Points, in no order, along strands that fork and pass close to each other.
Two points are linked if the straight distance between their rows is under 51.6.
dofav: [ -8  -2  -8   5  -7   8  -8  10   2   1  -8   0   4 -14  -6 -10   0   5
  -4   4  -8  -4  -6   0  -5   5  -8 -20   7  -6   2   3  -8   7   0  -7
 -11  -5  -8  -1  -8   1  -8  -5   5   6   1]
ramab: [-11   2  -6  18 -10  12 -13  26 -17 -13  -4   4   2  -7  -6   2   0 -13
  -5   4   6  -9   3  -9 -10   7   6 -20  12 -12   4  27   8   7 -10  -8
  -2   4   8   4  -7   1 -12  -4   1   6  -9]
mele: [  0  -4  26 -10  15 -14  20 -10  -4  16   2 -16   3  11  24  16  -2  16
   2 -12   3 -11  11   1   6   1  16  -4   5 -13   2  -5   9 -22  16   2
   5  11 -27  18  13   2  18  17  -7 -16   0]
deru: [ 10  10   5 -15  -6  -7   7   1   8   5  -2  -1 -18  14  12 -23  -9 -21
 -10  -5  -9  28  -5  -2   1  16  -4  30  -5  26 -14  -3 -19 -12 -14   6
  20   3  26 -12  -5 -16  10  -5  -7   1  -4]
bizof: [-10  21  -7  -7  -6 -10  -2  -1  -9  -8   0   1   5 -14   1   7 -12  -6
  14 -12  21   6   7 -11  11  -4  12   4  -7  10  -5 -16  30  11  -2  15
  -4 -11  -6  -6  -5   7   9   8  -4 -12   6]
fad: [ -6 -10 -22  -7  -6  -9  -1  -5   4 -11 -10   4  -3 -36   0 -14  -7   4
   7 -11 -10 -17  -8  -7   7   4  18  -4 -13   1  -1 -11  -7   0  -6  -8
  -3  -4  -9 -15 -13   9   5   7  -5  11   5]
kotam: [-23 -10   0   6  -9   5 -10  -5  -9   3  15  18   4   4  -5  36  12  14
  10   4  19 -23   8 -13  -4  -1  10   0 -18 -11   0   5  30   8   7   0
  -7  -4  -9   3  10   9  -8   6  11   3   3]
Ket: [  3  10   2  17  -4   1  10  23 -17   9 -11 -16   7  18   4   4   8 -18
   0 -12  -9   5  -3 -11 -10  -7   2  -1  16  -4   2  30  11  -6 -21   4
   3  19  16  -2   7  -9  -2   6  -6 -12  -8]
daki: [ 19 -14   4   7  14   3   1  -8  18   1   1  -2   7   7 -15  -2   1  10
   6  28  -8  -4  -8  13  -2  -9 -24   8   5  -6   4  -6 -23  -4   5 -10
  -1  11  -7   5   4  -1 -10  -9   7  12   0]
reful: [ 15  16  -8 -40  -5  -4   9 -13  11   5 -16 -12  -4 -14  10 -20 -13  -3
  -7 -13 -14  14  -1  11  17  15 -15  -7  14  11  -3 -21 -13   3  -1   3
   3 -16   2  -5 -13  -6   4   2  -4 -11   1]
fev: [-10  -3 -14 -13   4 -11   6  -5   3 -10  -7   2  -5 -32   6  -3  -5   8
   6 -12  -3 -16  -6  -9  13   0  15  -3  -9  -2  -1 -13   9   2   1  -2
  -7  -3 -11 -10  -6   8  13   8  -9   2   6]
bofi: [ 11 -22 -11  11   0  -6   3  -9  10 -10   4  -3   4 -24 -15 -10   0   1
   8  18  -8 -14 -16   1   4  -7   4   7 -27  -2   5   1 -24  -5   0 -15
   3  14 -11 -15   4  12   0   8   4  18   9]
vev: [  3   0  12   9   5   9  -5  16  -1  12   1  -8  -3  26  -1  -9   4  -2
  -4  12  -7   5 -12   0 -12   1 -21  11  21   7   1   9 -11  -7  -6   1
   3   2  15   6 -10 -19 -13 -15   5   7 -11]
talos: [  1  -9  -7  12  -4  -5 -19  18   0   7  -4 -13 -14  -3  -3 -14   4  -7
   5   0 -11  -7 -11  -2   0 -13   5   0   0  -8   8  32 -15 -20 -14 -18
   4  23  12 -17 -10   8   2   1  -3  19   4]
nin: [ -4   8  22 -12  11 -18  10  -7  -8  13   5  -9   5   8  16  16 -12   6
  11 -13  21 -13  15  -6  12  -8  26  -1  -2  -7   3  -8  24 -19  12  13
   2   5 -24   9  10  11  16  11  -5 -15  -2]
fuv: [ 11  11 -14   0   2  -7 -16   3   3   7 -10 -18 -14   5  -9 -34 -11  -1
  -7  -4 -16   8 -17  -6   8   3  -8   9   5   6  12   9 -31 -15  -7 -10
   8 -10   6 -13 -11   1 -11 -23   8  20  -2]
lifot: [-12   9   1   6   4   3   4  -5  -6   5   2  -7   9  -4  11  19   0   6
  -1 -11   2  -4  17   3  13  11  -4 -19  10   6   4  -6  32   9  11  10
   0 -12  -6  14  10   8   9   4   4 -16  11]
risi: [ 15 -19  14   7  26   2   8  -4  15   1   7   3   8  13  -3   9   2  11
   5  32  -3   4  -5  21  -6  -6 -22  19  -1  -6   0  -5 -21  -6  13 -14
   1  18  -5   8   7   1 -10   0  -1  -2   0]
rov: [-14   2  -2  16  -4  -9   3  14 -19  -5   2   0  13  11  -3  31   6   2
   7  -9   9 -15  15 -17  -6   1  10  -7  -6  -3   2  11  28  12  -5   5
  -6   6  -6  10   8   9  -2   5   4  -4  -9]
fug: [-10 -17  15  -1  10   3  12  -8  -2   4  10   1   5   5   5  28   7  12
   5   4   5 -15   3  -9  -1   0   8   0 -10 -19   4   3  15  -6  16  -9
  -2  11 -18   6  16   9   6  13  -2  -5   4]
naru: [-15  -6   1  18   0  20  -2  -8   1   9   9  17   4  -1  -3  22  13  15
  -9   8  10  -2   0   9  -4   2 -12 -20   0  -7  -5   7  13  14  16   3
 -13 -17  -7   8  17  -3  -8  -4  12  -4   4]
bolor: [  7   5   7  12   6   4  -9  20  -1  14  -7 -18  -3  17  -2 -11   6  -3
   0   3 -14  -3 -10  -2  -6  -3 -18  -1  23  -2   9  19  -5 -12 -11   2
   0  10  14   0 -10 -13 -12 -10   0   2 -10]
ligib: [  8   7  12  12  -1   3  17   9 -14   6   4 -10  21  30   6  25   7  -8
   1  -7  -2   9  10  -7 -10   4  -8  -4  15   0  -2  12  20  12 -11   7
  -2  11   2  15  12  -5   1   1  -1 -19 -19]
Dufu: [ 10  11  -3 -33  -2  -7   9  -7   6  -4 -10  -2  -8 -13  10 -15  -9  -8
  -5  -9  -6   7   0   2   9  10   4   6   6  10 -12 -18  -3  -3  -7   4
   4  -2   4  -1 -12  -5  14   4 -10  -9  -4]
bovov: [  1   6  -8   0  -4   3   2   8   5  10 -13 -14  11 -11   4  -6   0   5
  -5  -4 -13  -1  -2  -1   2   8 -17 -27  13  -2   5   0  -1   5   2  -1
  -9  -3  -7   2  -7   2  -1   2  -4  -3   2]
gizut: [  0   0  11 -16   7   4  15 -18   7   6   0 -10  -1   3  23  10  -2  18
  -3 -13  -1   8   5  19   7   5  -3  -4   6   3   3 -14   6 -10  20   1
  -4  -4 -21  14  12  -6   6   7   1 -24   9]
Vul: [  9  -2  12  -8   8 -23   5   3  -3   0   3   6 -10  14   4   7   2  -7
   5  -3   7   0  16  -6   6 -15  31  15 -13   1  -5   2   6  -2   1  13
   4  20   4  -3  11  12  23  15 -24  -4  -5]
rupor: [  3  -7   4  10  11   8 -12   3   9   9  -4  -3  -8  29 -12 -14   2   4
  -5  15 -10   3 -12   3 -14   0 -19  17  15   1   9   5 -26  -9   0  -8
   5   0  15   7  -8 -12 -20 -18  12  20  -8]
zab: [ -5  14   1 -14  -8  18   0 -11   3   3  -4  10  -2  -3  -5 -24  -3  -8
 -19  -2   5  26   0  17   0  16 -23  -8  16  14  -5 -23 -11  19   3  11
  -2 -35  15   5  -8 -21  -8  -9  10  -2   5]
rel: [  9  19  -1  -7 -11 -13  10   5  -4   3 -16  -6 -20   5   7 -23 -11 -22
  -5 -14 -10  17  -3  -9   2  12   2  20   5  17 -12   4  -7  -7 -21  11
  16   8  20 -13   1 -11  11   7  -7  -2  -1]
bul: [  6 -14   7  -3   1 -27  -3  -6   4  -6  12  15 -13   4   9   7   8  -9
   4   0  11  -1  11  -5   1 -16  32  19 -26  -2  -6  -1  -7  -4   2   5
   9  21  10 -13   2  18  24  18 -26   8   1]
Buz: [ 16   8  18   7  10  -6  24   9  -7  14   4 -16  14  28  16  21   4  -2
   3 -10  -6   7  10  -2  -2   1   4  -3  14  -4   1  13  20   3  -3   8
  -2  14  -2  21  17  -1  10   3 -11 -24 -16]
zef: [ -2  -5  -5   3  -8  -1 -11  14  -2   3  -1  -7 -13  -6  -4 -16   1 -13
  -3  -2 -13  -3 -10  -2  -2  -1  10   4  -6   3   3  22 -16 -16 -15 -13
   3  12  12 -16 -10   1   3   3  -2  13   0]
favu: [ 10  31   3  -9  -6  -5   4   6   1  16 -16 -29   1   3   6 -31 -11  -1
  -6 -10 -15  10  -8  -6   9  15 -32 -14  29   7   5  -5 -13  -2  -7   4
  11 -13  10  -9 -17  -8  -6  -7   2  -6  -4]
susa: [ -4  12   8 -14   4 -14   0  -4  -6   0   6   0   1   3   8  17 -10   1
  11 -10  21  -4  11  -8  11  -6  19   9 -11   4  -2 -13  30  -2   9  11
  -2  -1 -12   5   3   6  12   8  -4 -14  -3]
Ponul: [-20  -2 -19   5 -17   7 -17  -2 -10 -17   7  30  -7 -17  -5   9   1   7
   5  -5  14  -4   4  -2  -4   0  10  -3 -14   5  -4  -7  18  16   2   8
  -4 -19  -2  -3  -8   3  -9  -4   7   9   7]
kuv: [ 10  -4   5 -22   2   3   1  -9   9  -9  10  17  -6   4   5  -2  -3 -11
  -9   3   1  15   3  -1  -6   4  11  24 -16  14 -13 -14  -6  -3  -4   4
  12   5  11  -5 -13  -5   9   1  -7   2  -9]
dezet: [-11   6 -15  -4 -13  14 -11  -7  -3 -16   7  31  -7  -9  -4   1   0   0
  -2  -4  16   9   5   4   0   2  -3   3 -11  15  -7 -18  14  18   4  18
  -2 -27   3   0  -9  -5  -9  -6  10   0  10]
seket: [ -9 -11   2  19   2  15  -1  -4  14   7   3  10   3  -2 -10  13   7  15
  -4  19   4  -2  -9  11  -7  -8 -19 -14   2 -10  -6   2   0   7  14  -9
 -19  -6 -11   6  16  -6  -9  -7  11   4   1]
Nera: [  5  15 -14 -16  -8  -6  -9  -2   8   5 -13 -17 -13  -7  -4 -35 -14  -6
  -8  -7 -12  12 -15  -4   5  15  -6   5   0  13   1  -2 -28  -8  -8  -7
  11 -16   3 -17 -17  -4  -7 -12   8  15  -4]
rozop: [ 13  11  14 -25  13 -25  15  -8  -4   3  -6   1  -9   8  22  -4 -13   9
   2 -10   7   8   9  -1  11  -3  23  10  -3   7  -7 -16   1 -16   5  18
   3  12 -15   8   4  -4  23  10 -19 -19  -1]
nitos: [  2  -3  -3 -12  -3  -3  -1   2  -3 -12   5  11  -6  -7   0  -1   3  -7
  -1  -6  -1  -4   3 -11  -5  -1  20  13 -14   8  -9  -5   1  -1  -9   4
   5   5   3  -6 -10   0  12   4  -7   6  -4]
vokig: [  6 -11  24   4  18 -15  19   8  -3  14   7  -7   0  20  12  20   9   0
   6   0  -2  -2  12   0   9  -7  11   1  -6 -12   5  16   4  -9   7  -1
  -3  27  -5   9  19   9  18  16 -22 -11  -4]
Rin: [ -5  -6  13 -10  10   0  15 -10   3   6   5  -9   2   0  17  20   1  14
   0  -8   0  -6   5   2   6   3   6  -7   1 -12   5  -7  13 -11  20  -6
  -1   3 -21  11  13   2   9  10  -1 -15   5]
dob: [  2   8   6  23   0   7   2  24 -14   8  -6 -16   8  19   4   2   6 -15
   0   1  -6  -1  -4  -5 -13  -3 -11  -7  23  -3   7  27   6  -7 -16   2
  -1  13  12   5  -1 -16  -9  -7  -1  -7 -12]
lazi: [-17  -6   0   7  -4  19  -5 -14  -3   5  13  23   0   3  -4  30  16  15
  -2   4  16 -11   5   4  -4   0  -2 -10 -10  -6  -3   4  23  11  15   4
  -6 -19  -6   5  16   1 -12   3  14  -5   5]
dese: [-11  -1 -11  21  -9   6 -11  26 -26 -21   2   7   5  -2 -11  15   1 -12
   4  -3   6 -19  10 -14  -9   1  18 -13   1 -14   8  32  20  11 -16  -6
  -3   6   7   1   1  12 -11   0   1   2 -11]
pip: [  7  10  10  -7   7   1  14  -9   8  13  -5 -22   4   2  30   7  -3  15
  -1 -19 -10  10   8  19  13  15  -9 -17  19   7   6  -8  10  -3  18   3
  -2  -8 -18  22   7  -1  10   7  -1 -29   6]
Punid: [ -1   7  13   5  -5  17  -4  12  -4   6   6   1   4  21   3  -2   8  -7
  -7  15   2  15  -7  -1 -15   6 -21   6  23   7  -9   5  -5   4  -1   3
  -3  -3   8   9  -8 -20 -12 -16  10  -1 -12]
sug: [-23   2  -3  -1  -5   5 -17 -11  -7   3  13  13  11  -9  -3  22   4  12
  16  -2  25 -22   6  -6   8  -6  16  -5 -18  -9   2  -8  38   5   9   6
  -5 -17  -5   0   3  12   0  11   8  -7  16]
Dalo: [ 14   2  -8   9   4   2  -3 -13  12  -6  -6  -8  -5  10 -27 -21   2   7
  -1  16 -15 -11 -10  -1  -1 -10 -15   7   9 -12  21  -2 -38 -14   1 -14
  18  -3   3   5   2   0 -15 -23  15  33   1]
mol: [ -6 -13  -7   7 -19  14 -25   8 -13 -23  20  28  -6  -6  -8   1  -1 -12
  -2   1   8  -5   4 -12 -21   1  23  10 -18   4  -3  16   4   3 -11  -6
   6   0   6  -5  -9   2 -10  -5   6  19  -7]
vof: [  9 -18  14   1  13 -21  13   6   3  15   2 -12  -7   5  10  10  15   0
   9   9  -5   1   1   3   9 -16  10   2 -13 -22   4  15 -10  -7   2  -9
  -2  33   0  -4  11  16  20  23 -25  -2   4]
gupaf: [-10  20 -10  -4 -10  -2   1  -3 -11 -11  -3   5   4 -18   0   0  -8  -8
  -1 -12  12   7  14  -1  11   4  -7  -5   7  15  -4 -18  22  16  -3  16
   0 -16   1  -1  -8  -3   6   2  -3 -11  13]
kitu: [  9   2  19 -16   1  13   7   0  -1  -2  18  10   4  24   6  20   7  -3
  -4  10   5  22  11   2 -10   3  -8  19   0  11 -14  -4   4   9   5   5
   1   6   4  13  -1 -13  -4  -5  -3 -14 -14]
poseb: [ 13 -22   6  -1  13 -25  10  -5   7   6   4  -8  -8  -4  10   2  13  -3
   6  13   0   2  -5  10   8 -14  12  12 -25 -17   2   7 -25  -8   5 -14
   5  28  -2 -10   9  21  14  25 -19   1   8]
deliv: [ 19  17  -2 -35  -3   3   4 -17  19   8 -11 -14   4  -6   2 -25 -12   3
  -8  -8 -15  21  -4  19  13  11 -22  -8  17  11   2 -23 -20   3  11   1
  -1 -21   0  -4  -6  -8  -4  -7   4 -12   2]
zonev: [  0 -18   1  15   8   5 -14   0  11   6   6   3  -6  20  -6  -9   3  -5
  -7  20  -3   5  -8   8 -15  -4  -5  23  -1   7   1   8 -29 -14  -5 -14
   6   6  15  -4  -7  -4 -11 -12   7  23   2]
vumer: [-10   0 -14  19  -9  -8 -12  18 -32 -19  -4   7   5  -5 -12  13  -6 -17
  11 -14  11 -16  10 -16  -7  -7  29   0  -1  -6   4  23  21  13 -22  -2
   2   4   6  -1  -2  18  -8   8  -1  -2  -8]
zudu: [  0   5   0   3  -2  17  -3 -16  24   1   2  12  -2  -6 -23 -17  -2   8
  -6  13   7   8  -9  26   1   0 -17 -12  -3   5  -7 -19 -15  12  11  -4
 -16 -24   1   7  11 -12 -13 -14  16   6   7]
tuke: [  4  -2  -2 -24  -2  11   5 -11  15  -7   1  10  -3  -6   5  -3  -3   1
  -9  -1   1  15  -2  15   2   6  -7   1  -1   9  -9 -20  -3   7  12   2
  -6 -12  -2   0   1 -12  -2  -7   2  -7   3]
Bar: [ 13   1  24   4  14 -20  21  10  -9  15   5  -8   5  31  10  22   3  -3
   4 -10  -1   1  15  -7   3 -10  18   0   1  -7   3  14  15  -3   1  10
  -1  23   0  15  23  10  16  11 -17 -15 -12]
Toda: [  0   5  -3 -24 -13  13   1  -8   9  -4  -5   6  -6  -5   1 -15  -2  -9
 -11   0  -2  20  -3   8  -3  11 -11   1   4  12 -11 -21  -9   6   2   1
   3 -19   6  -6 -12 -16  -3 -10   8   2   0]
nimid: [ -9 -11 -19  -5 -21   9 -18  -4  -3 -21   1  22  -7 -25   1 -17 -10  -4
  -4  -5   2   0  -4  -5 -14   6  17   1 -11   8  -5  -4  -7  -3  -6 -10
   4 -12   5 -10 -14  -2  -7  -7   7  21   1]
mub: [ 15  13  -4 -18   2   5  -4 -11  20   9  -9 -16  11  -1  -8 -18  -6   6
  -4   3 -12  11 -10  11   6   0 -26  -9  21   0   2 -16 -22   2   8  -4
  -4 -15  -2  -3  -5  -4  -8 -11   9  -2   1]
muda: [ 11   5 -14  10   6  -3 -16  -5   9  -3 -10 -13 -13  11 -19 -27 -10   5
  -5   4 -16  -2 -14  -5   1  -4  -7  11  11  -4  20   3 -35 -13  -2 -14
  15  -9   9  -1  -4  -1 -16 -28  13  29   0]
Muz: [  4  17  -7 -13  -7 -11  10   4  -5  -5 -16  -6 -11 -10   4 -21  -7 -18
  -2 -13  -8  -1  -1  -9   4  11   8   6   7  13 -10  -2  -1  -7 -20   8
   9   1  10  -9  -8  -5  15   7  -9  -3  -4]
gorid: [ -6  15  -1  -6 -10  17   4 -10  -8  -3  -3  11   3  -6  -1 -14  -3  -8
 -18  -7   7  18  13  12   7  18 -23 -14  21  15  -1 -17   4  23   2  20
  -1 -27  10   6  -7 -18  -3  -6   4  -7   9]
raz: [ -4   0  -2   2 -10   1  -3  10 -10 -12   0   4 -11  -3  -5  -5   5 -18
  -2  -7  -4  -4   3 -11  -9   0  20   9  -7  11  -7  14  -2  -8 -15   0
   9  10  12  -8  -8  -1   7   4  -7   8  -6]
kogir: [ 14 -16  -5   3  -2  -2   8 -15  20 -11   6   1   0 -23 -13  -7  -4   8
  12  29  -1 -10 -13   9   6  -3  -7   5 -24  -2   2 -10 -20  -7   9 -15
   5   7 -15 -12  10   7  -5   2  11  17   6]
lapu: [ 22  17   3  -7  14  -5   3  -6  12  16 -13 -27  10  16   1 -22   5  17
  -6  -5 -23   3 -12  -2   4   0 -32  -2  37  -9  16  -2 -16  -8   3   5
   9  -8  11   4  -7  -8 -10 -23   7   0 -12]
Filol: [  9  10   2 -30   5 -11   9  -7   2  -4  -6   1  -9  -7  19   0 -11   5
  -1 -12   3  11   5   5   9   3   7   5   3   8  -5 -22   6  -4   8   7
  -1  -1  -9   8  -5  -6  15   2 -10 -19  -1]
Medoz: [-10   1  -2  17  -7  14 -16  22  -7  -3  -4   3   1  -4  -6  -7   0  -3
  -7  11   2  -6  -6  -3 -11   4  -6 -21  17 -12   2  19   0   5  -4  -8
 -10  -3   4   8 -10  -3 -17 -12   5   5  -7]
Guteg: [  7 -28  12  18  24   0   5   6   5   4   9  -2  10  12  -2  16  15   6
   3  28  -4  -7  -7  11  -3 -14 -14  13  -8 -15   5   9  -8  -2   6 -13
  -5  23  -6   2   8   6  -2   7  -5   3   4]
Komir: [ -7 -13 -17   8 -15  10  -4 -15  13 -16   3  22  -7 -25 -13  -7  -4   9
   5   7   4  -7 -13   8  -8   0   7  -9 -20   2  -7 -11 -10   5   9 -12
  -6 -11  -7 -13   6  -1  -7  -5  12  22   7]
gafo: [  3  13  -3  25  -1  -5  13  18 -23  15 -18 -22  12  19  10   7   3 -18
  -1 -24 -10   3   6 -13  -8  -6   6  -8  23 -14   8  31  18   0 -26  10
   2  16  13   4   9  -4   1  13  -9 -16  -8]
fifed: [ -7  -5 -20  -8 -15   0 -13   3  -2 -16 -10   1  -8 -31  -2 -25 -11  -8
  -1  -9  -9 -12  -8  -4  -3   9  16  -7  -5   4   1   0 -13  -7 -12 -11
   3  -8   4 -15 -18   5  -2   0   4  17  -2]
zavu: [ 14 -25  -5   7   8 -15   9  -3  10   4   3 -12   0 -12  -5  -1  11  -1
   6  16  -8  -6 -12   7   5 -19   4  10 -27 -10   6   9 -24  -6   0 -17
   4  25  -3 -13   5  19   7  18  -8  10  13]
teze: [-11  20  -8  -3 -16   7   4  -4 -14  -9  -8   4   3 -11  -2 -10  -8 -10
  -9 -11   6  11  20   3   5  11 -16 -10  23  15   0 -14  11  16  -6  16
   3 -16   8  -1 -13  -7   2  -1   0  -6  11]
vug: [ -1   6   1  12  -4  -2  10  15 -18  -3   0  -3  14  19  -3  24   7  -8
   4  -8   1  -4  13 -14 -12   1   3  -3   3   0   0  14  21  11  -9   8
  -5   8  -3  12   9   2  -1   2   1 -10 -12]
lani: [ 19   1  -1   4   7   3  -1 -12  18   0  -4  -7   5   8 -23 -12   2  12
   3  22 -12  -7  -8   5  -1 -10 -25   3  13 -11  13  -9 -29  -6   4  -9
   5   1  -4   6   2   1 -14 -19  12  19   0]
Kofir: [  3   3   7 -11  -4   2   0   0   5   0   9   4 -12  12   8 -11   1 -18
 -10   0  -3  20  -2  -2  -8   9   2  26 -10  21 -15   0 -19 -12 -12   2
  17   3  23  -9  -9  -9   6  -3  -5   6  -7]
lud: [  6 -11  -7   0  -9   8   4 -19  21 -13   6  12  -6 -26 -13  -5  -4  10
  10  21   6  -5 -15  15   7   1  -6  -3 -25  -2  -1 -17 -13  -1  14 -14
  -2  -4 -10 -11  13  -1  -4  -1  15  15   9]
ros: [-19   7 -12  18  -9 -19  -9  14 -31  -7  -4  -3  14  -4 -10  13 -16  -8
  19 -16  21 -10  12 -19  -1  -8  25   4  -9  -4   0   6  29  16 -19   7
  -7   0  -6  -2  -1  18  -5  13   0  -6  -5]
lika: [ -7 -20  -9  23   5  -4  -3  20  -6  -3  -5  -8   3 -15  -8   2  12   6
   6   0 -12 -24  -8  -8   0  -8   8 -19 -11 -21  15  25   0  -5  -8 -12
 -13  18 -14  -4   0   8   0   5  -5   7   6]
Zegu: [  2  -4   2  15  -1  15  -4 -12  22   2   2  12  -3  -2 -26  -3   2  13
   0  24   5   2 -12  20  -6 -11 -21  -6   1  -2  -8 -12 -13   8  12 -12
 -17 -12  -3  11  11  -8 -12 -13  16  13   3]
kevu: [-24  -2 -17  -3   1   2  -8 -12   0  -9  -3  11   1 -34   3   3  -4  13
   9 -11   7 -17  -4  -4  13   0  14  -9 -12  -2  -1 -15  20   2  11   4
  -3 -16  -6 -11   0  12   7   7  -1   0  23]
mab: [ -2 -27   8  22  13  -3  -2  11   1   4  12   3   3  15   2  14  25  -5
   4  25  -4  -1   0   9 -14 -19  -4  15 -10 -13   0  14 -15  -3  -3 -14
  -2  27   8  -5   0   9   2   4 -10   9   6]
tirot: [ -5 -25   4  20   8   5 -13   5   4   2  13   7  -2  14  -5   1  15  -8
  -4  23  -2   2  -4   9 -17 -11  -1  20  -7   0  -3  11 -23 -10  -6 -14
   3  15  13  -6  -9   1  -5  -4   0  16   5]
Fibi: [ 23  13   0 -11   9  -1   0  -9  17  11 -12 -25  16   6  -1 -16  -1  15
  -1  -1 -20   5  -8   4   6  -1 -32 -11  32  -6  10 -10 -17  -2   7   1
   2  -8  -1   2  -7   0  -5 -17   5  -4  -4]
vukon: [  5   7  13 -10  -5  15   6   3  -1   2   9   4   8  17   8  12   8  -3
  -7   7   2  21   6   5 -10   6 -20   0  16   9  -8  -4   9  13   8   7
  -8  -5   2  13   3 -16  -6 -11   5 -14  -9]
nus: [ -9  -1  -9  -3  -1  21  -3 -20  10 -12   8  36  -7  -8  -9   3   0   8
 -11   0  18   5  -5  15   2   3  -5  -2 -15   8  -8 -18   8  16  13  15
  -3 -32   1   1   7 -10 -11  -5  12  -4   6]
danop: [-29   6 -14   5  -7   4 -16  -4 -11  -7   7  16   2 -24  -2  10  -2  11
  13  -7  18 -14   2 -10   9  -4  15  -4 -18   0  -3 -11  29   7   6  11
  -4 -18  -4  -9  -3  10  -2   5   3   1  18]
fem: [-16   0  -5  11  -1  11   0  -1  -1   7  -1   3   6  -8   5  15   5  10
  -8  -5   1  -4   7   6   5  10 -11 -28   7   0   0   2  19  14  12   8
  -6 -16  -7   9  10   1   0   0   6  -8   8]
vufo: [ -6 -20   5  12  13  -5  10  11  -1   2   3  -5   4  -3  -1  16  13   9
   4   6  -7 -18  -6 -12   1  -3   6  -6 -14 -16   9  15   6  -2   4  -9
 -10  16 -15   0  10   6   8   9  -6   2   2]
bab: [  8  -3  16 -15   7   6   7  -2   2  -3  15  11  -3  20   5  14   5  -4
  -5   8   2  15   9   0  -7   0   6  21 -11   6 -12  -4  -6   3   4   4
   6  14   8   6  -4  -3   2   3 -13 -11 -12]
gelol: [  6  16  -3  -5  -4  -2   2  11   2  10 -15 -23   8  -7   3 -17  -2  -1
  -3  -6 -16   0  -5  -6   4  11 -19 -22  19   0   7   3  -6  -2 -10   3
  -2  -2   3  -2 -14  -2  -2   0  -4  -6  -5]
fal: [  9   5  20 -13  15 -25  12  -4  -5   4   1   6 -10  20  14   7  -8   6
   6  -5  15   2  18  -2  11 -11  27  16 -13   3  -4  -7   1 -12   8  19
   6  18 -11   4  10   4  18  12 -23 -15  -4]
Gona: [-15   5   0  12   0 -24  -2  10 -22   3  -2  -8  17   9  -7  22 -11  -6
  17 -16  23 -11  10 -20   0  -7  19   3 -10  -3  -1   4  35  14 -11  11
  -9   2  -9   3   8  16   3  14   3  -9  -9]
Rasi: [  1 -16  -9  18   6   1 -17  19  -3   0  -7 -13   0  -8 -12  -8   8   2
   3   3 -14 -18  -9  -4   0 -14   1 -12   2 -20  15  27 -13 -10 -15 -13
 -10  16  -3 -10  -9   6  -4  -2  -3  11   5]
Kugek: [-15  16   4   2   2  -2  -3  -8 -13   7   7  -9  20 -12   8  15  -9   4
   9 -16  19  -8  20   0  18   4  11 -14   1  -1   2  -9  41   4   8  16
   3 -17  -5  10   5  15  13  12   8 -19  16]
vol: [ -4  -6  -7 -12  -1  14   3 -17  17 -13   2  21  -7 -12  -2   2  -3   9
  -5  -3   6   6  -5  17   4   4  -4  -3 -12   6  -6 -20   4   7  18   1
  -7 -16  -3  -6  11  -6  -3  -4   9  -5   9]
vekob: [ -8 -15 -11   2 -19  13 -26   0  -6 -21  12  26 -11 -15  -5 -13 -10 -12
  -8   2   8   2  -4 -11 -20   6  18   8 -15   7  -4   9  -4  -4  -8 -13
   7 -10  11  -9 -10  -3 -12 -11   9  24  -7]

Follow the links from the first point to the second, and from the first to the third. Name the last point that the two ways share.
lapu; lika; vev: kuv
mol; lifot; zudu: naru
danop; zudu; Kugek: naru
lazi; nus; fad: danop
Dufu; nin; pip: Rin
dezet; vufo; pip: Rin
dob; mub; Nera: vev

A fork is a point with three links. Follow the links from the first point to the second and name the forks in between, in order.
gafo; Guteg: vev
nus; lazi: danop
talos; bolor: kuv > vev
gupaf; Rasi: Rin
Filol; zef: Dufu > kuv
lifot; vol: naru > danop
Muz; gupaf: kuv > Rin
rozop; mab: Dufu > kuv > vev
Toda; lifot: danop > naru
bab; vufo: kuv

Name the points in between on the shortest way along the links from the first point to the second, in order.
vug; ramab: rov > Gona > ros > vumer > dese
nimid; vol: fifed > fad > fev > kevu > danop > Ponul > dezet > nus
muda; kuv: Dalo > lani > daki > risi > Guteg > mab > tirot > zonev > rupor > vev > Punid > vukon > kitu > bab
nitos; fal: kuv > Kofir > deru > rel > Muz > Dufu > Filol > rozop
